Points, in no order, along strands that fork, close into loops and pass close to each other.
Two points are linked if the straight distance between their rows is under 99.6. Some points are linked to none.
J361: [  6 -17  15  14  13 -39 -20  11  -8 -12  15  -4   0   7  -6   3  20 -25
  -7  32   2 -20  -6   2  31  14   1  32 -23 -24  42 -16  -8  24   0   1]
J215: [ 41  13 -18   9  26 -38  16   8  -2  12 -13 -22 -10 -18   1 -13  -7  18
   0  26  32  -6  22 -41  42  11   2  47 -39  -3  -4 -12  30   2 -16  22]
J827: [  6   1   7   2   8  -1  -6 -12   5   0  27   7  -1   8 -21 -27  21 -15
   9   9  25  26  18 -20 -29  -3  36  27 -16   5   7   2  33   1 -29 -33]
J907: [ -5 -17  25 -26   5 -15   5 -27   0 -11   2  -5  10 -20 -13   4  13 -13
  -8  14 -35 -51  30  -2   9 -28 -59   2 -26  33   7  31  41 -11  -5   3]
J903: [-11  -1 -18 -11 -25 -17  15  17  11  16   9  -4   7  16  21   7 -29  20
   8  24   8   0 -24 -14   2 -19  -7   1  10 -26   0 -10  -2   5   7  27]
J442: [ -2   3 -12  33  -1   2  10  24  13  12   1  27 -13  17 -28  -3  12 -31
  19  16  33  13  -2   1 -52   2  33   1   8 -20   4   0   6  19  18 -25]
J143: [  1 -22  24  35   8  41   5 -11  -6  46   4  -4 -19 -16  -4   5 -14 -49
   7 -34   4  25  -6  20 -14  25  17 -27  19 -21 -22  14 -14 -18  38  33]
J280: [-11  19 -29  -5   9 -23  -6  25  16  -6  19  31 -39  15   7  -7   2  25
   8  24  39   5  -8 -20 -19 -13  -2  19 -15  -3 -13 -27   1   0  12   3]
J673: [ 20  27 -29 -29   6 -22  20  21  -4   2 -35   7  -5 -14  -8 -14  -5  31
 -22  33  13 -30  24 -11  10 -22  -2  24 -49  17  -9 -34  64  -6  -5  10]
J961: [ 13  -5  12  13  -3  13   8   0  -7 -11  -8  -1  -9   6 -23  -5  16   3
 -14 -20  25  21 -18 -26 -27 -14  41 -15  25   0 -49  -9   1  -5 -29  -4]
J729: [ 13   0 -51  21  19 -41  -9  11  40  32 -10   0 -11  15   1  41   1  10
  36  12   5   7 -33   6 -32   8  -2   9   8  -5  10  -7 -45  22   4   5]
J604: [ 11 -18  15  25  42  15 -39 -20   8  11  18 -26 -20   0   5 -20  21 -37
  -8 -25 -10  29  24  25   9  30   9   5  -2 -18  10  26   5  -7  -4 -14]
J517: [  0 -15  21  10  13   6 -23 -27  10   5  49  10 -22  17   4  17  13  22
  24 -20 -30  31  -2   4 -12  26 -28   4   9  21   5  38 -21 -27 -21 -12]
J826: [-19  10  -7 -32 -35   3  24  -2   0  26  28   0  27  12  38  -1 -56  16
  18   3  -9 -12   0 -12  20  -1  -2 -10 -12  -1   9  -2   8  10  -9  29]
J727: [ 10  65 -20  10   6  20  -9  43  14 -30 -30  20 -15   8 -11  -8  11  14
  -8  17  30  16  -5  10  11  23  10  10 -17   3  10 -15  -3  21  25 -32]
J736: [-19  16 -20   5  13  13  -6  15  30  -4 -29   1 -16  30  22  -6   2 -33
  -6 -14 -27  -8 -15  55  -5  -1  -3 -49  26  -5   0  11 -32  10  21  22]
J148: [ 13 -30 -26  14 -18  10  17  19  14  61  -4 -11  12 -14   7  44 -44  10
  24 -20  18   7 -30  -5 -14  15  21 -14  13 -32 -31 -20 -25   5  15  15]
J471: [-24   1  33  -3  25  15 -29  -8 -12 -49 -17  -5 -10  13  17 -13  13  -3
 -13 -19 -44 -22  -7   8  24  24 -10 -12  24  15   7  -9 -52 -12  -2  15]
J232: [ -7 -68 -23  -6 -21   4   4   2  23  62  28   1  36   0  18  27 -24  13
  23  -1 -23 -10   0 -15 -33 -21  13 -20  13 -10 -25   9   4 -18 -10  -1]
J643: [-21  44  -5  14  23  21 -16  28  12 -30  10  22 -34  11   8  -7  26  24
  30   6  17  18  -4 -43  30  33   3  31 -15  17  -4 -15 -32  20  -5 -16]
J30: [ -5  25   7 -35 -44 -16  41 -13 -36   6  -1  11  36 -17  -1  -4 -39  50
  13   2   9  -3   8 -38  11 -33  -7  -4  -2  18 -24 -18  47  10 -13  -5]
J614: [-21   8  27   7 -10  27 -11  -6 -13 -17  48  32  -8  21   0  -1  14  12
  15  -7 -17  28   6  -3 -14   7 -16  16   4  22   8  33  -8 -22 -13 -15]
J723: [ -9  20  42  -6  24  37   2 -26 -22 -35 -18 -27   4 -18  -4 -22  -2  -2
 -33 -26  -4   7  15 -13  31  23 -13 -13  -3  30 -18   2 -12  -5   8  19]
J420: [-29  -1  32  31  33  -2 -48  13 -11 -23 -19  11 -21   4  20  16  13 -13
  12 -17 -44  -6 -12  22  26  48  -4 -11  29   2  24   1 -61  11  18  10]
J641: [-16 -11  -2 -18 -19 -46  28   0 -18   1  -6  32   9 -54 -36   2   3  20
  47   6  18 -40  27 -30  -6 -52 -48   2 -24  20 -18   9  44   2  -2 -25]
J606: [ -4 -21 -21  36 -18  27 -11  18   3 -11  12  46 -11  -5   5  42  32  -8
   5   0  -7  -4   3  10  -8  13 -12 -21 -11   2  13   4  -4  -7  17  -9]
J536: [  4 -30  20 -17  15 -15 -27  -2 -16 -10  14   0  -1  17  23   3  35  -6
 -17 -13 -29 -25 -17  23  19  -3  27 -19  -1  -1   2 -15 -17  -1 -20  15]
J61: [-21  16  65  -1  14  34   9 -27 -30 -15   4  -7   1 -25  -8 -18 -24 -46
  -3 -44   3   1  12 -16  21  37   3  -4  -7  30   2   2  10  -5  20  26]
J551: [-16   6  -7   5  37  -5 -40   0  13 -33  26  21 -55  11  26   1  30   4
   0  29  -3  12  16 -23  30 -13 -29  -6  -3   6 -10  32  -8  -2  -3  17]
J500: [  6   5  -1  -8  14  -3  -3   4  16  13  19  -4 -12  29  -8 -39  14 -21
   2   0   8  22  12   7 -34  -6  58   0   1  -2 -19   9  24   3 -24 -18]
J942: [-19 -19   9  42  24 -23 -19  15  10   2  -6  31 -20   7  27  17  25 -31
  17  -7 -25 -21 -22  23  11  26  -6 -20  34 -17  32  -3 -46  16  10  24]
J456: [  4  20 -31 -42  -7 -27  24  11  -2  48  15  12   8  23  21 -25 -46  59
  28  36   9  14  -4 -28 -35 -33  35  17  20   3 -34 -12  41 -24 -20   4]
J563: [ 35 -28  12  35  13  -9 -17 -19 -10  22  18 -24 -21 -27  -8   3  21 -39
  12 -17  16  20  10  -9   5  26   4  24  -5 -24   6  12   4  -2   7  -3]
J554: [ 14  19  19   5   9  -3  14  -4  -2 -23 -41 -26  -7 -23 -19 -10   4 -25
 -27  17   8 -13  17   2  22  -9 -23   7 -18   6  -6  12  25   7  19   4]
J631: [-17  19  29  -4  46  21 -24 -11  -7 -60 -29 -24   1   2  12  -4   7  -9
 -38 -27 -28   6   8  14  37  27 -17 -19  27  26  -2  12 -30  -2   8   7]
J582: [ 10  -9   4   1   8 -29  20 -16  15  42  -9 -42  13  28  12 -26 -40  -2
  13   6  -8   3  -5   8 -14  -6  18  23  24 -29  18  -7  -1   4 -34  17]
J872: [  3  -2 -22  18   3 -10  -5  25   4 -21 -34  12   2  -5  -4  34  22  -9
 -22  21   7 -36 -13  16   6  10  -9   1   6 -21  26 -38 -23  34   9  -5]
J144: [ -8  26   2   3  11  35 -29  -4  20  15  -8 -23   3   1  19 -14 -14   5
  -6 -41 -20  20  -1  29  24  53   5   4 -13  -7  35  -1 -16  13  14  -2]
J440: [-20  -5   5 -12   0  35  15 -15  -3 -13 -15 -11  15  -2  10   4 -32  -6
 -19 -39 -12  -5  -9   4  -6   9 -10 -29  22  -1  -6 -18 -11  -4  10  20]
J302: [ 11 -32  11  18   3  31  -8   5  -4  27   6  -3 -15  -3  -7  23   2 -11
  -2 -26  -8  28 -16  38  -9   2  17 -22   6 -14 -26  12 -20 -28  22  20]
J226: [ 12  -5  -9  -1  25   8 -25   3  20   9   3 -34 -11  19   0 -35  24 -23
  -1 -13 -11  22  13  37 -16  14  48   1  -4  -8   9  21  17   6 -15  -9]
J688: [  2 -68 -35  13 -24   6   3  14  10  45  10   2  31 -25  14  54 -25  14
  12  -3  -1  -5 -15 -15 -22 -13   2 -17  11 -23 -37   3 -14 -22   7   7]
J45: [  4  52 -13 -37   5   8  12 -12  10 -39 -12 -12  -3  17   5 -54   7  22
 -22  22   1  13  15  -9   1 -26   7  15   9  19 -28   1  27  -9 -26   8]
J814: [-19  -8 -25   8 -46  13  20  -4  -4   6  18  25   2 -10  -7  11 -15   9
  16   8   5  18   6  -8 -21 -37 -38  -8   1  -1  -3  24   8 -15  20  -6]
J452: [-22  17  10   8  -1  19  -1  -9  -5 -43 -37   3   4  19   1  -2  12 -18
 -35  13 -16   3   3  28 -18 -13 -33 -43  42  12   0  32 -15 -15  -4   5]
J572: [ 10  -6   0 -13  -5   8 -25  -4   5 -11  -1  -1   2  22  -4  19  20  21
 -25   4 -38   5   0  46  -3 -10 -15 -11   6   6   8  19 -15 -34  -1  -4]
J735: [-12  62 -17  10  26   3 -18  36  30 -32 -26  16 -36  19   3  -7  23  20
   7  12  39  20 -15  -8   9  17  14  11  14   4  -7  -9 -27  18   9 -26]
J344: [  6  -6  15  11  30 -26 -37   4  -8 -36 -23  -5 -25   5   4  28  41  -5
 -36  21 -11 -20   2  13  39 -12 -18 -18  12 -12   3  12 -24  -1   1   6]
J861: [-17 -34 -42 -16 -35  12  29  -8 -13  16  28  34  21 -24   2 -11 -22  17
  38   9  -4   7  19 -23 -36 -62 -11 -17  12   6 -25  15  32 -12   8 -13]
J481: [ 28  26  11   8  14 -23  23 -11 -11   9 -17 -29  -5 -14 -18 -19 -18  -5
  -3  25  30  20  15 -41  24   9  -2  51 -23  -5  24  -1  22   9 -14   9]
J948: [ 27 -28  -6   0  18   7  -1  -4  -2 -13 -22 -25 -14 -29 -15   0  24 -12
 -39   5  10  -6  11  13  17 -24  -3 -10 -20   1 -27   3  26   1  10   4]
J671: [  6   0 -36 -16 -25  -7  25  10  12  48   7  11  18  19  -6   0 -47  45
  25  17   7  17  -6 -18 -50 -21  29   1  17  -4 -35 -13  20   2 -13 -31]
J478: [ -6 -25  16  33  32 -24 -17   4   9  -4  -8   9 -19  14  -5   9  40  -8
  12 -40  -3  -6 -33   0 -25  21  48  -6  25   4 -14 -15 -43  14 -37 -31]
J982: [ 12   0   5   8 -17 -27 -11  14  -2   0  25  21   0   7 -23   2   8 -11
   5  48  18   0   0   3 -12   5   3  49 -20 -17  54 -10   1  12   4 -24]
J628: [  1  10 -19   8  35  -8 -28  -8  47  14  35  -9 -37  20   4 -26  25   8
  35  14 -13  35  12   9 -25   8  -9  17   9  11   6  58   2 -15 -23 -19]
J966: [  6  19  -6 -14 -16  25  16   4 -14 -12  -1  -2  -8  -5 -12 -16   7  15
 -16 -20  19  25  -8  -9 -10 -29  37 -28  -1   7 -55 -15  21  -5 -15   3]
J778: [-13  10  12  23  12  21  13   6   6 -25 -33   4 -10  24   6  -5  -7 -46
 -22   0 -10  -3 -19  36 -13  -6 -15 -49  52  -6   3  33 -33  -9  24  28]
J13: [ -2  -5  -3   9  -9 -25   7  23   2  -1   4  15  -4  32 -10  -6  14 -17
   4  32   4  -3 -17  19 -36 -31  14  -5  13 -14  14   9  -8  -2   1  -7]
J59: [  1  15  10  42 -18  24  30  -3  -4  18  -1   7 -13 -19 -16 -12  -9 -61
  16  27  28  29  14 -16 -11  -8 -18  12   6 -16  14  36   4   0  50   7]
J649: [-14   8  -8  40  19 -13  -8  14  25   8 -47  26 -28  13  12  14  16 -38
   9  -6 -24 -23 -24  42   2  15  -5 -39  47 -28  14  13 -48  31  17  13]
J567: [-25 -27  17 -25 -34 -37  35  -3 -24  25  -2   4  32 -57 -31   6  -9  -3
  36 -10   5 -51  29 -17   4 -50 -44 -17 -33  22 -24  19  48   0   0  -3]
J124: [ -7   3  12 -18 -31  29  17 -28 -28 -23  -6  14   6 -52 -17  11  -7  44
  -7 -36 -13 -14  13 -13   7 -18 -48 -12 -20  37 -32   5  14  -9   4  -7]
J543: [ -9   3   5  -9   6  44  -8 -20   2  15  12 -20  16  -7  22 -16 -26   2
  -3 -36 -16  22  10  15   0  30   3 -14 -21   7  11  -9   7  -3   6  10]
J972: [ 19 -14 -20  -2  33 -40   4   6   8   9   2 -27 -27 -17  14 -24   8   7
  -4  39  29  -4  10 -42  30 -10   6  22 -18 -12 -18 -10  31  -6  -9  45]
J666: [-11  51   3 -21 -17   5 -21  34  -4 -49  -2   5  -6  46  -3 -15  14  10
 -19  20  -3   3 -25  39  -3  -9  17  -9  10   8  -9  15 -17  -6   4 -29]
J919: [  9 -21 -10 -24  -2 -32  15   9  25  28  -5 -22  19  51   2 -15 -15 -16
   9  20 -16  -9 -21  26 -40 -36  28   2  27 -18  11   5 -15  -2 -10   5]
J410: [ 21 -18  19  41  26  -5 -14   6  -4 -16  -6  -2 -19  16 -20   6  50 -20
 -18 -12  24  12 -19   1 -25  -3  32 -12  33  -9 -29   7 -24  -3 -19 -21]
J698: [ 25  -9  21   2  10 -16  -6 -27   5  12   6 -33   2   1  -2 -11  -7  -4
  -7  23 -11  14   3   5  12 -10 -33  29  11 -24  15  25 -12 -20  -8  22]
J725: [  1 -11   0  -4  -9  19 -15   7  15  23  11  -6 -10  33   1  18  -2  28
  -7 -24 -25  21 -24  44 -10  -4  -4 -14  -3   7 -10  24 -29 -19   7  -9]
J797: [-18   2 -16 -25 -26 -22  20   4 -14 -24   0  40  13 -41 -23  18  13  23
   9  13   5 -45  17 -12  -1 -42 -45   8 -26  33  -9  -9  31  17  11 -15]
J710: [-12 -46  15 -14 -12 -20  17 -19 -13  -1  11   7  31 -41 -19  20  10 -10
   8  -9 -26 -67  28 -14   7 -33 -58 -14 -24  29  11  22  44 -17   6   0]
J561: [ -4 -57   3  30  14 -18 -20 -10  -6  12  24  16  12 -18  19  30 -10 -19
  12 -27  -7 -12   3  -5  25  39 -25  -8  12 -18  27  -4 -25 -16  11  35]
J693: [ -5 -22   3  -9  11  12 -18 -18 -16 -42 -15   5  12   8   3   7  28   9
 -23  -2 -47 -14  18  27 -10 -16 -35 -31  25  21   6  28  -4 -32 -20  -6]
J805: [-12  79 -28 -27   7  10  15  23   7 -48 -55   7   0   9   0 -42   7  10
 -13  32  13 -16  22  -1   8   3  -2  18 -35  40   7 -16  40  18  11 -14]
J542: [-15  77 -43 -30 -26  16  22  31  11 -29 -39  11   7  30   3 -41 -10   9
  -6  34  21   0   5   6  -2 -21 -19  -5 -18   4  13  -8  26   6  30  -7]
J969: [ -6  30 -20 -27 -10  24  15 -17  10 -19   9   9  -9   8   6 -42  17  24
   0   6  10  21  10 -19 -17 -20  11 -16   9  29 -49   9  25  -4 -27   4]
J586: [ 17  43 -18  -6   2   7  -4   2  26 -20 -13 -22  -6   0 -15  -5   7  20
 -18  35  21  36  19  16   4 -18 -28  22  -4  -1   6  38  17  -8   5 -31]
J201: [ -6  -1   5  -5 -31  29  17   5 -21 -10  -4  15  14 -37  -7  24  -2  31
  -5 -23   8 -11   2 -17  12   9 -12   0 -36  19 -15 -33  18  17   0 -13]
J38: [-19 -20  51  36  20  -6  -4  -1 -29 -20   2  16   3 -28  11  20  26 -25
   4 -14  14 -21 -10 -29  36  42   4   8  27 -11   4 -23 -42   9   9  21]
J885: [  4 -41  10   4 -10 -44 -15  11  -4  25  31 -15  21   7   5  24   3  -7
   8  20  -2 -29 -13   8  13  -4 -10  13 -15 -23  33 -14 -18 -11 -12  13]
J33: [ 17 -32 -46  10  27 -43 -35  -6  32  31  18 -11  -4  -9   9  38  31   3
  42  10   5   1 -14 -18  -9  13  -7  10  -9 -11  15   7 -34   3 -18  -7]
J608: [  5   7 -24  29 -19  12  16  12   7  25   3   8  -9 -13 -13  -9  -5 -38
  11  17  37  11   9 -11 -22 -13  14   3  -4 -29   7   3  19  10  30  -5]
J916: [  1  -6 -26  14 -11  23   5   1   6 -15 -31   8  25 -24  -5  35   4  -7
 -29 -16  -5 -30  -5  13  -3  33 -12  -2  11 -16  24 -31  -9  23   3 -10]
J446: [ 29 -55 -29  -1  11 -13   4  -1  10  20  12 -26   1 -34   8   9   5   1
  -2  16  21 -12  13 -42  18 -27   6   2 -20 -19 -32  -7  17 -19  -4  23]
J11: [  1 -35   2   1  -5 -30   8   4   9  62   5 -21  19  -3  25  31 -44   7
  16 -20  -1  -5 -29  12  10  11   8  -2  22 -33  -3 -14 -36  -2   5  26]
J291: [-29  55 -17 -41 -39   1  20   9 -17 -28  -2  32   8  35   3 -47  -8   8
   9  21  11   2   7  -6 -19 -31  10  -4  -9  27   4  -5  26   3  14   3]
J674: [ 15 -27 -25  11  11 -31 -26 -16  13  26  37  -2   3  -2   1  47  20  25
  33 -16   9  18 -23 -36 -21  31   1  18  -5   4  -7  -6 -37   1 -38 -23]
J369: [ 22 -41   6   4  16   1 -21 -33  -2   7  25   5  -9  -4  -3  31  19  15
   8 -16 -14   9   2 -13 -12   4 -25   1  12   0   0  25 -19 -42 -28  -2]
J310: [  4  37   3   3   1  30  10  -7  17   4 -30 -18  22   2   6  -2 -36   6
 -12 -29  -6  14 -15  13  17  36 -24  19   1 -20  45 -10 -30   7   3  -4]
J510: [  8  -4  -3 -16 -21  11  23 -13  11  42  16 -14  15  24  -6   0 -40  37
  10 -24  -7  27 -12   0 -35  -2  20  -7  16  -2 -12   0  -6  -4 -19 -24]
J398: [-15 -45 -12 -11 -32  22  11  -4   6  28  29  10  25  -1   9  -6 -20  -1
  15  -4 -14  -1   5 -14 -42 -29  29 -34   3   1 -19   4  30 -10 -11 -16]
J329: [-15   4  57  12 -12  31  10 -17 -22  12  15  -4   5  -3 -12 -15 -20 -48
  -2 -30  10  23  -3   0   5  25   5 -18  10   3   0   6  -1 -12  40  35]
J363: [ -8 -23 -14   8  16 -13 -12  -5   8 -12  -4  17   7  12  -3  37  23  22
  21 -29   3   3 -28 -26 -33  27   4   5  17  12  -4 -14 -47  12 -34 -27]
J717: [ -8   3  15 -41 -58 -30  27 -10 -42  21  14  -4  37 -15  -3 -16 -35 -13
  15  27   2 -26  11   4  14 -25  -3  10 -39  15  15   1  49  15  19  -1]
J527: [ -6  -7   1 -10 -26  21  25 -23 -19  -1  14   3  11 -36 -13  16 -15  21
   4 -19  -6   2  23 -12   7 -23 -66  -9 -21  22  -2  22  15 -16  21  -6]
J160: [ 11  -1  -3 -33 -49  -3  22   9 -30  29  11 -10  13  -7  -7 -27 -28   7
   6  33   0   2  14   9   8 -40  18   7 -31   6  -3   6  39  -6  27   5]
J198: [ -8 -35  35  19   4  -7   3 -15 -12  50  26   0   9  10  -4  10 -17 -31
  28 -43  11   9 -20  -2 -27  25  47  -5  18 -12   5 -18  -9   5  -3   1]
J5: [ 19 -27 -19 -21  14   7  11 -20  15   1   6 -28  -1 -40   5  -7  -5   3
 -20  -1  -2  -7  16 -24  22 -16 -23   3 -14  -4 -33   8  19 -13  -5  20]
J28: [ 15 -26   7   0  24  -8 -30  -2   1  -4 -21 -16 -10  -4   6   9  23 -14
 -31 -19 -24 -14  -1  44  18  12  21  -5  -9 -12  28 -17  -3   2   1 -15]
J76: [-17 -28  15  16 -38  19   3 -21 -27  -3  49  44   6  -3  -2  16   6  10
  15  -3  -2  19  12 -19 -20  -7 -30 -11   5  11   9  30  -1 -32  -2 -14]
J818: [-12   8  35  35  23  -3  -5  10 -23 -37 -17  17 -26 -25   2   9  33 -39
   0  17  15 -27  -3 -28  37  29  16  11  12  -2   4 -23 -32  31   4  17]
J512: [ 10 -15  14  17 -19  10  19  -1 -10  45  -1  -2  29  11  -5   7 -36 -29
  12 -44  -7   1 -23  26 -29  21  54 -18  29 -17   1 -20  -1   1   0 -15]
J223: [  6   5  -4  -2   2 -20 -12   0  -5 -14   8  16   6   7 -30 -12  15   3
   9  37  22   7  15 -20 -21   8  11  51 -27   1  44 -21  29   9 -17 -48]
J713: [ -6  -5  15  10  49 -22 -47  -9   7 -34  -5 -12 -50   0  19   1  38  -9
 -12  26 -25   5  18   0  51  -4 -18   0   7  -3  15  19 -17   3  -1  15]
J558: [ -3  18  -6   8 -15   8   9  21  13   8  -2   1  -8   9   5  12 -20   5
   6  -4  10   7 -24   3  15  14 -16   4   2 -24  17  -9 -26  18  14  12]
J209: [ 26  32  35  -1  22 -23   4  -5  -3 -32 -24 -30 -12 -12 -15 -24  -1  -5
 -18  23  15   7  19 -15  24   7 -13  45 -17  13  11  12  19   3  -7 -15]
J427: [-23   2   5  10  40  -8 -18 -17  27   5 -11 -15 -14  16  14  -4  -1   8
  19 -35 -28  10  -7  16 -11  26 -10 -10  30   6   7  21 -48   1 -10   8]
J379: [ 19  21 -23 -23 -34 -12  19  19 -14   3 -11  -2   2   2 -17 -12 -16  11
 -12  30  10  -7  14  21   5 -32   8  12 -37   5   1 -23  32  -1  25  -2]
J555: [ -3   4  -1  -6 -13  -4   1   6 -13 -30  -5  21   1 -30  -8  36  14  25
 -18  12   3 -32   5 -14  15 -10 -31   7 -39  28  -2 -23   8  12   4 -15]
J911: [ -8  68  -9   5   9  31  13  26   2 -46 -52   1  -6  -9  -4 -26   8 -16
 -12  21  22  -4  15  -6  31  26  10  17 -10  12  18 -12  12  36  12 -15]
J275: [  9  24  -1 -31  11  -4  18 -23   7  11 -18 -52  13  26  16 -55 -27  -1
  -3  -4  -9  20  11   0  13  11  15  17   5 -13  13  -3   9   3 -35  24]
J949: [ -3 -24  -2  -7   7  24   9 -10  -1 -20 -33 -10  34 -26   1  29 -23   0
 -36 -37  -4 -25  -5   9  -2  21 -26 -23  17  -2   9 -38  -1   8   8  18]
J181: [ 21 -14  21  40   1   9   3 -19 -12  40  20  -7 -10 -23  -3   0 -13 -33
  18 -31  28  27  -4 -28   2  35  40  15  -4 -18  -6  -5   7  13  -3   4]
J194: [ -6 -61   5  -2  25 -16 -22 -31   8  22  33   0  21   2  15  26 -10   9
  11 -27 -23 -13   1  -4 -15  10 -19  -1  23  -8  21  -2 -25 -34 -22  19]
J290: [ 31   1  -5 -11  -2 -19 -10 -17 -13  -6  23 -11  -3 -14 -17  13   9  48
  -8   4  10   9  -3 -23   7  -7   0  36 -11   2 -11 -16  10  -7 -23 -12]
J918: [ 27   8   6 -14 -27  25   0   4 -20   2 -10 -18  32   6 -19   5  -9   9
 -39 -21  -5  -3 -10  31 -12   9  39  -7 -11  -8  -5 -23  22   7  -4 -28]
J72: [ -7 -26  18 -18 -32 -28   9  -3 -23  11  29   5  31  -9  -1  15 -11  -2
  -1  18  -9 -30   9 -14  17 -21 -10  10 -22   1  27  -5  18   0  -9   2]
J55: [-16 -20  25  29  14  13  -5 -12  -9 -10  22  15  -2 -34  12  21  -9 -21
   4 -21  16  -7   0 -34  34  34 -25  -4  -4   0   8  -8 -20  -2  23  37]
J650: [ 22 -11  -4   3 -28  14  10  20 -10  32  -9   6  18   3 -12  14 -16 -25
 -11 -11  10  -5 -17  34 -15   4  48 -15  -6 -27  -3 -35  14  14   5 -18]
J612: [ -5  33   5 -22  17  -4  13 -12  12 -41 -17 -28  -1  30  11 -55   7  -7
 -22  12  -8  -1   4  -1   7   8  19  14  16  15   6  12  -5  12 -25  14]
J976: [-10   9  29  13  19  -5  -7  24 -16 -52 -18   9 -25  -4  -4  12  37 -17
 -23  24   7 -25  -5  -6  50   6  -3   8  -4   7  -2 -12 -11  21  10   1]
J140: [  6  11 -18  -5 -28  34   8  11  26  33   2  -4  12  30  -6  15 -29  38
   7 -30 -17  28 -19  28 -30  -1   5  -8   2   0 -13  17 -12 -12   6 -21]
J792: [  0  73 -41 -40  17  -6  19   6  13 -23 -28  14  -3  -5   0 -42  -1  43
 -14  34   5 -16  36  -7  12 -17 -14  28 -33  32  -2 -11  61   0  10  -3]
J477: [ -2  10 -17   4  30  20 -41   4  23 -16 -24 -22  -6  -1  15  -7  14  -6
 -25 -17 -24   7  14  43  24  34   2  -8 -10  -7  29  -2 -10  25   1 -20]
J318: [ -4  14  18 -37 -27  30   5 -24  -1  33  34 -17  22  13  25 -30 -35   4
   2 -19 -16  15   7  -1   9   8  17 -15 -18  14 -12   5  28   0   3  19]
J159: [ -1  25   5 -35 -31 -15  37 -11 -31  22  19   9  23   9  14 -23 -39  46
  13  25   9   7   9 -31 -10 -47  18  -4  22   4 -28  -3  40   1 -21   6]
J998: [  9  37   1 -20 -33   6  -3  23  -8 -29 -11 -11   9  34 -17 -10   6 -14
 -29  -5  -7  -4 -15  48 -16  -3  36   1   1   3   8 -10 -10  -3  -6 -26]
J871: [ 20  31  14  28  -5 -14 -12  42 -17 -19  -6  28 -29  19 -22   5  22 -27
  -8  29  22 -10 -29  31  11   1  24   3   6 -24   6 -12 -35  10  29  -7]
J248: [-10 -15  -7 -22 -14  -9  -9   9   2  -8  26  10   5  16  23   8   7  24
   2   6 -11 -20 -22  -4   9 -16  13 -12 -11   3 -16 -25  -3   4 -15  20]

How many points has the smallest loop of links through each point below? Write - if it is on no loop.
J446 | 8
J572 | 16
J558 | 7
J28 | 8
J160 | -

A fork is a point with three links, a tip a point with one. Leave the first point through the second and follow the links. Name the first fork or tip that comes.
J369; J194 | J551
J693; J452 | J725
J907; J710 | J814
J885; J72 | J805
J674; J363 | J59
J717; J72 | J666
J124; J201 | J907
J608; J442 | J729

A piece is two or more points that can be reached from each other along the links. Count, over all rows, the pieces, the separate loops (a circle has one, a figure eight two, a Y none), the forks (points with three links) and the tips (points with one).
pieces | 6
loops | 4
forks | 6
tips | 10
